Each row is a point on a tangle of strands that fork, close into loops and nearly touch. The rows are in no order.
(in the rows, 100 means zero)
Two points are linked if the straight distance between their rows is under 81.1. Some points are linked to none.
z_510: [137,127,114,84,103,98,102,77,111,89,113,111,114,77,106,79,106,105,99,131,73,95,112,142,111,92,72,109,100,91,112,111,90,109]
z_883: [88,83,90,115,79,117,123,104,76,91,85,103,87,94,75,114,82,77,123,98,126,113,112,72,104,97,118,121,91,122,72,83,129,62]
z_19: [79,97,95,92,109,108,79,111,120,99,92,125,105,132,121,131,109,88,106,109,87,89,112,107,110,104,113,89,112,110,86,102,82,99]
z_803: [122,119,111,92,115,81,127,81,87,94,118,83,94,73,67,79,97,101,106,117,109,94,107,105,88,104,82,110,102,96,131,98,98,105]
z_439: [91,111,92,98,74,83,88,118,92,132,112,100,99,131,89,92,117,101,67,73,98,108,66,98,100,109,98,82,88,111,124,100,85,124]
z_771: [70,82,100,64,81,142,94,110,76,104,105,80,119,104,112,129,105,95,110,56,94,98,84,110,84,96,106,101,76,73,111,91,127,92]
z_934: [110,103,125,104,118,83,142,87,102,91,100,130,110,100,96,118,102,85,105,134,126,103,135,112,128,53,85,119,113,106,65,104,108,96]
z_227: [120,96,127,108,99,91,84,86,117,105,119,124,115,99,81,95,101,103,103,124,92,93,90,99,68,97,67,125,95,98,89,127,85,83]
z_576: [90,97,111,85,90,95,106,99,98,115,131,122,115,109,69,107,115,78,79,111,87,96,91,113,78,104,91,106,92,122,117,102,95,100]
z_398: [79,78,104,103,81,117,121,100,88,88,94,139,118,102,83,139,97,67,98,111,105,80,83,85,97,89,114,98,87,115,102,87,149,90]
z_211: [102,80,109,112,103,95,103,83,107,108,119,116,96,110,82,99,107,104,114,110,107,114,113,90,62,101,85,125,102,89,71,115,71,67]
z_610: [86,87,86,96,76,97,91,116,73,129,111,76,95,119,87,89,101,106,73,59,120,111,68,82,89,104,97,94,77,115,112,99,107,96]
z_334: [124,126,118,86,109,98,97,84,109,92,114,91,109,79,97,83,91,102,108,113,78,89,101,117,83,112,84,106,103,82,129,107,87,105]
z_573: [94,127,96,107,105,98,66,114,113,118,102,99,94,122,122,85,115,109,95,94,69,101,83,107,137,122,107,81,109,93,113,109,63,134]
z_36: [73,96,114,83,110,125,74,113,91,89,100,92,109,122,92,101,56,80,101,91,79,79,81,65,110,116,100,105,96,121,101,99,121,75]
z_367: [93,82,87,112,95,94,103,93,99,125,126,91,84,122,97,96,123,111,96,88,112,119,112,99,67,105,91,112,102,98,90,106,58,84]
z_795: [123,101,89,108,86,97,74,94,86,89,87,99,95,84,106,86,100,115,83,116,105,83,82,99,121,92,88,84,81,109,110,88,134,114]
z_168: [100,91,89,107,91,96,60,111,84,112,106,64,90,114,94,71,84,116,75,71,109,109,73,71,95,108,92,99,88,120,104,103,102,92]
z_553: [137,91,106,114,106,90,85,104,117,103,78,75,97,72,114,88,93,128,108,98,112,109,98,77,71,99,94,91,84,86,107,108,103,116]
z_900: [80,101,92,101,122,83,154,93,90,92,104,70,76,86,74,86,88,94,114,89,122,116,127,93,82,112,113,117,119,94,100,94,82,81]
z_491: [133,114,109,115,91,66,117,101,104,106,107,104,105,82,108,92,92,124,104,114,121,89,90,89,109,89,115,79,96,117,108,100,108,135]
z_119: [107,102,88,117,95,78,74,111,102,96,77,62,76,95,104,62,79,123,87,86,117,109,86,73,107,112,104,93,92,118,95,103,104,110]
z_317: [127,102,117,104,82,108,95,77,103,88,105,138,128,76,88,98,97,91,98,113,88,86,75,118,77,98,77,116,93,92,104,117,122,88]
z_397: [83,76,102,110,84,111,126,102,79,91,98,133,105,97,69,139,99,60,110,113,121,103,102,80,105,93,119,116,90,125,76,89,134,80]
z_778: [117,107,119,94,85,107,75,85,121,105,123,136,144,84,94,86,84,79,74,122,62,82,68,119,86,104,84,102,90,109,105,126,111,102]
z_527: [84,95,95,97,81,103,116,104,80,95,97,113,110,113,90,111,89,86,81,97,104,73,72,84,111,97,109,76,87,128,123,81,142,106]
z_412: [93,87,89,110,82,109,97,107,89,84,76,77,75,98,90,89,75,102,105,97,122,108,104,73,109,103,106,111,92,125,80,86,126,71]
z_122: [119,99,99,103,109,91,84,92,104,96,95,90,81,90,102,75,123,125,97,123,98,112,124,111,101,96,71,109,87,88,92,105,84,102]
z_390: [88,82,88,115,93,107,77,106,113,85,70,92,89,113,102,95,76,99,111,94,111,109,116,79,100,93,118,109,101,110,53,98,110,47]
z_624: [71,104,67,124,84,72,120,106,108,104,73,99,77,120,102,98,122,104,94,73,125,127,112,113,112,99,130,93,125,106,84,94,63,100]
z_289: [71,102,71,107,86,90,97,117,95,94,69,98,80,125,107,111,112,96,93,81,128,114,110,104,117,102,125,94,109,114,87,86,94,95]
z_7: [123,94,106,108,78,115,127,86,124,109,105,147,138,81,116,139,134,95,98,108,72,103,99,133,90,91,102,88,106,116,115,117,90,117]
z_647: [102,99,113,87,93,130,98,88,77,98,117,98,104,81,80,110,110,84,125,89,94,107,100,108,66,105,88,139,85,67,105,91,113,78]
z_514: [101,103,93,90,120,115,59,110,98,76,69,69,80,83,115,82,88,102,95,101,87,95,99,89,115,119,95,95,91,86,110,90,128,110]
z_90: [101,85,91,99,110,107,83,86,102,93,104,103,70,114,110,86,145,122,101,119,82,120,139,118,101,103,82,110,100,74,71,98,65,88]
z_855: [77,85,94,93,113,125,60,118,108,82,69,73,94,114,116,106,75,97,110,82,98,107,109,79,100,109,115,102,103,93,70,97,112,70]
z_239: [114,96,115,109,114,93,131,94,114,94,82,126,110,100,105,112,121,103,114,134,118,113,157,112,121,53,86,106,114,85,53,111,91,94]
z_618: [75,88,94,92,111,117,90,108,122,96,88,111,97,134,119,136,114,95,120,93,90,106,130,105,86,107,121,90,121,84,73,99,74,78]
z_512: [88,95,78,107,97,96,135,113,73,116,102,91,95,90,83,122,104,104,100,79,136,116,94,91,90,104,113,96,102,103,118,91,105,104]
z_218: [101,102,103,106,103,63,110,82,103,108,128,107,92,114,84,73,100,111,90,119,112,98,107,102,99,92,87,111,108,130,80,111,79,94]
z_231: [103,82,105,110,111,82,134,80,111,102,101,125,92,114,104,88,124,119,101,126,107,116,154,116,119,67,93,104,122,92,46,107,68,82]
z_448: [80,99,96,85,106,120,72,120,109,101,83,127,120,124,129,134,98,84,96,95,71,81,87,114,110,107,115,77,94,107,112,98,104,111]
z_565: [95,106,101,84,88,107,119,104,97,122,119,117,122,107,95,121,110,89,87,84,81,92,82,116,75,104,101,85,92,105,140,101,97,112]
z_595: [146,122,120,106,81,80,112,97,120,108,130,128,126,77,122,94,91,117,107,121,90,81,79,108,105,77,107,87,96,110,110,109,108,135]
z_31: [94,110,114,89,110,108,59,109,104,120,123,119,129,99,98,84,78,76,76,112,58,77,62,104,109,111,98,81,87,117,119,119,103,103]
z_814: [81,105,100,87,121,92,117,99,107,87,98,64,83,104,95,89,81,99,113,85,107,99,119,86,78,118,109,108,114,90,102,98,88,87]
z_566: [72,120,88,89,117,112,60,112,98,103,93,80,81,118,116,85,110,98,90,87,74,105,94,111,129,128,101,91,110,74,115,96,77,120]
z_100: [113,117,94,101,106,103,55,106,97,92,89,99,102,86,122,85,87,104,87,117,82,78,81,108,137,106,100,85,90,102,112,100,121,122]
z_169: [103,98,100,93,111,109,129,94,91,83,95,125,104,92,94,137,122,82,117,115,112,105,121,127,112,89,104,106,109,100,110,81,106,101]
z_832: [87,99,89,87,130,108,52,113,113,94,77,61,70,94,120,75,104,105,96,84,83,107,103,95,105,127,100,98,105,72,100,101,96,118]
z_440: [97,125,95,104,76,78,87,111,103,119,110,110,97,128,98,88,126,105,80,93,91,105,79,107,132,110,101,81,105,109,121,102,67,140]
z_545: [99,110,87,125,88,65,121,94,118,109,89,106,81,120,111,93,132,118,97,98,118,121,118,114,132,92,111,90,127,113,78,103,57,124]
z_85: [109,99,94,108,120,85,145,92,81,101,113,84,84,71,62,92,99,103,110,108,129,126,116,94,87,104,90,123,103,92,111,99,87,91]
z_411: [108,97,105,87,112,122,70,107,99,85,82,55,100,74,113,87,72,112,98,76,80,89,79,79,90,111,99,89,94,81,124,94,136,115]
z_326: [139,120,134,106,93,80,129,98,128,115,121,138,128,90,127,114,100,106,107,130,90,88,106,114,112,58,96,106,112,116,86,111,103,133]
z_23: [102,89,88,123,98,69,121,89,123,106,88,111,80,115,118,78,119,131,94,107,102,113,139,112,117,83,109,86,128,94,53,112,53,95]
z_11: [87,110,90,80,93,109,84,103,71,94,116,89,84,111,85,94,118,88,91,92,98,103,101,113,101,112,95,115,87,100,114,78,105,95]
z_704: [118,106,90,120,90,76,101,108,103,110,85,83,83,92,106,89,110,126,96,89,126,113,98,91,95,105,103,86,96,102,114,101,91,131]
z_224: [72,118,105,87,124,102,85,108,94,86,98,66,87,117,97,74,56,90,99,95,87,81,92,76,125,128,107,101,109,114,103,97,106,88]
z_819: [107,97,82,116,80,101,111,96,76,95,96,93,97,92,88,89,92,113,88,95,116,81,71,75,108,95,98,71,89,119,126,80,146,112]
z_775: [85,91,107,80,99,133,88,108,99,96,88,94,118,99,116,141,99,97,119,74,96,98,99,103,71,103,107,103,97,73,109,94,114,90]
z_821: [105,108,112,107,118,72,92,95,119,112,123,95,102,114,107,78,76,117,106,111,91,86,99,85,92,108,103,95,112,112,89,119,64,103]
z_356: [135,92,100,132,93,106,114,83,101,81,75,118,120,56,100,106,93,117,117,110,111,91,82,89,84,82,89,89,91,74,106,105,143,99]
z_494: [128,91,112,100,107,118,72,102,116,94,83,75,117,73,125,100,83,117,109,78,86,99,85,87,62,102,98,92,93,66,121,106,113,112]
z_509: [96,103,89,88,80,113,101,105,104,106,101,139,131,109,116,113,106,83,78,95,64,82,72,127,98,103,111,69,88,111,129,98,117,118]
z_110: [96,104,98,94,92,86,86,99,93,103,118,113,94,113,87,97,116,92,81,119,99,95,98,114,111,97,88,108,95,127,102,96,97,106]
z_744: [112,82,92,107,122,102,135,104,128,125,91,58,90,80,112,112,102,107,117,77,126,127,123,84,53,106,105,105,112,60,99,113,71,101]
z_984: [89,95,125,95,115,116,52,104,100,101,118,106,124,107,85,88,63,81,90,107,68,81,65,77,100,111,87,106,93,118,104,118,116,79]
z_641: [114,113,123,100,110,81,139,90,119,104,108,129,113,105,111,128,109,92,104,122,107,93,124,124,127,64,100,99,124,124,85,100,94,126]
z_498: [77,117,99,101,130,79,94,103,116,87,89,72,84,108,112,60,52,100,105,102,91,80,103,76,129,121,127,89,122,108,80,108,90,93]
z_152: [99,80,76,123,101,94,134,103,115,139,107,67,84,103,115,102,117,112,98,68,127,131,113,96,65,106,105,106,115,76,92,107,46,94]
z_722: [126,100,113,99,102,103,107,82,96,88,99,122,106,78,93,95,125,104,110,133,99,110,123,129,101,82,67,125,90,84,96,106,95,92]
z_563: [90,90,108,90,109,123,96,102,114,96,95,100,107,111,106,138,112,95,130,89,99,108,122,103,67,104,103,112,109,71,89,100,86,80]
z_374: [81,103,84,86,100,113,146,106,53,103,118,95,96,86,69,123,110,87,100,79,116,107,91,105,100,105,111,101,99,91,134,74,122,103]
z_734: [97,83,73,110,79,109,109,111,73,130,105,85,99,95,101,120,120,119,84,62,134,116,75,93,86,97,104,84,84,88,122,91,112,111]
z_758: [113,110,108,84,107,120,105,83,112,71,87,129,109,96,124,125,116,83,106,126,82,89,120,147,126,84,93,108,106,94,102,94,103,105]
z_684: [72,96,84,68,81,130,87,113,63,104,104,77,93,107,102,109,120,96,94,64,101,104,90,113,103,107,104,103,77,78,117,76,125,101]
z_350: [99,124,117,102,130,69,95,107,123,98,115,87,101,105,120,67,53,110,118,115,91,77,101,81,126,104,123,89,119,110,81,118,84,108]
z_276: [92,98,100,88,116,107,143,94,62,87,120,112,95,87,60,122,113,69,122,103,113,117,115,112,104,100,108,128,103,100,111,74,108,91]
z_458: [109,98,122,101,91,123,96,92,97,65,76,95,98,94,91,98,58,89,109,125,103,72,92,71,129,98,87,111,95,110,89,95,144,80]

A fork is a point with three links, a tip a point with one. Leave the first point through the second and follow the links. Name the first fork or tip that comes.
z_218; z_821 => z_744
z_122; z_722 => z_814
z_704; z_491 => z_289
z_778; z_31 => z_110
z_412; z_883 => z_514
z_814; z_900 => z_90
z_289; z_624 => z_704
z_819; z_527 => z_855

A tip is a point with one link. Name the tips that can be reached along the links from each point below, in the order of the rows.
z_397 => z_289, z_855, z_758
z_218 => z_744
z_803 => z_90, z_814
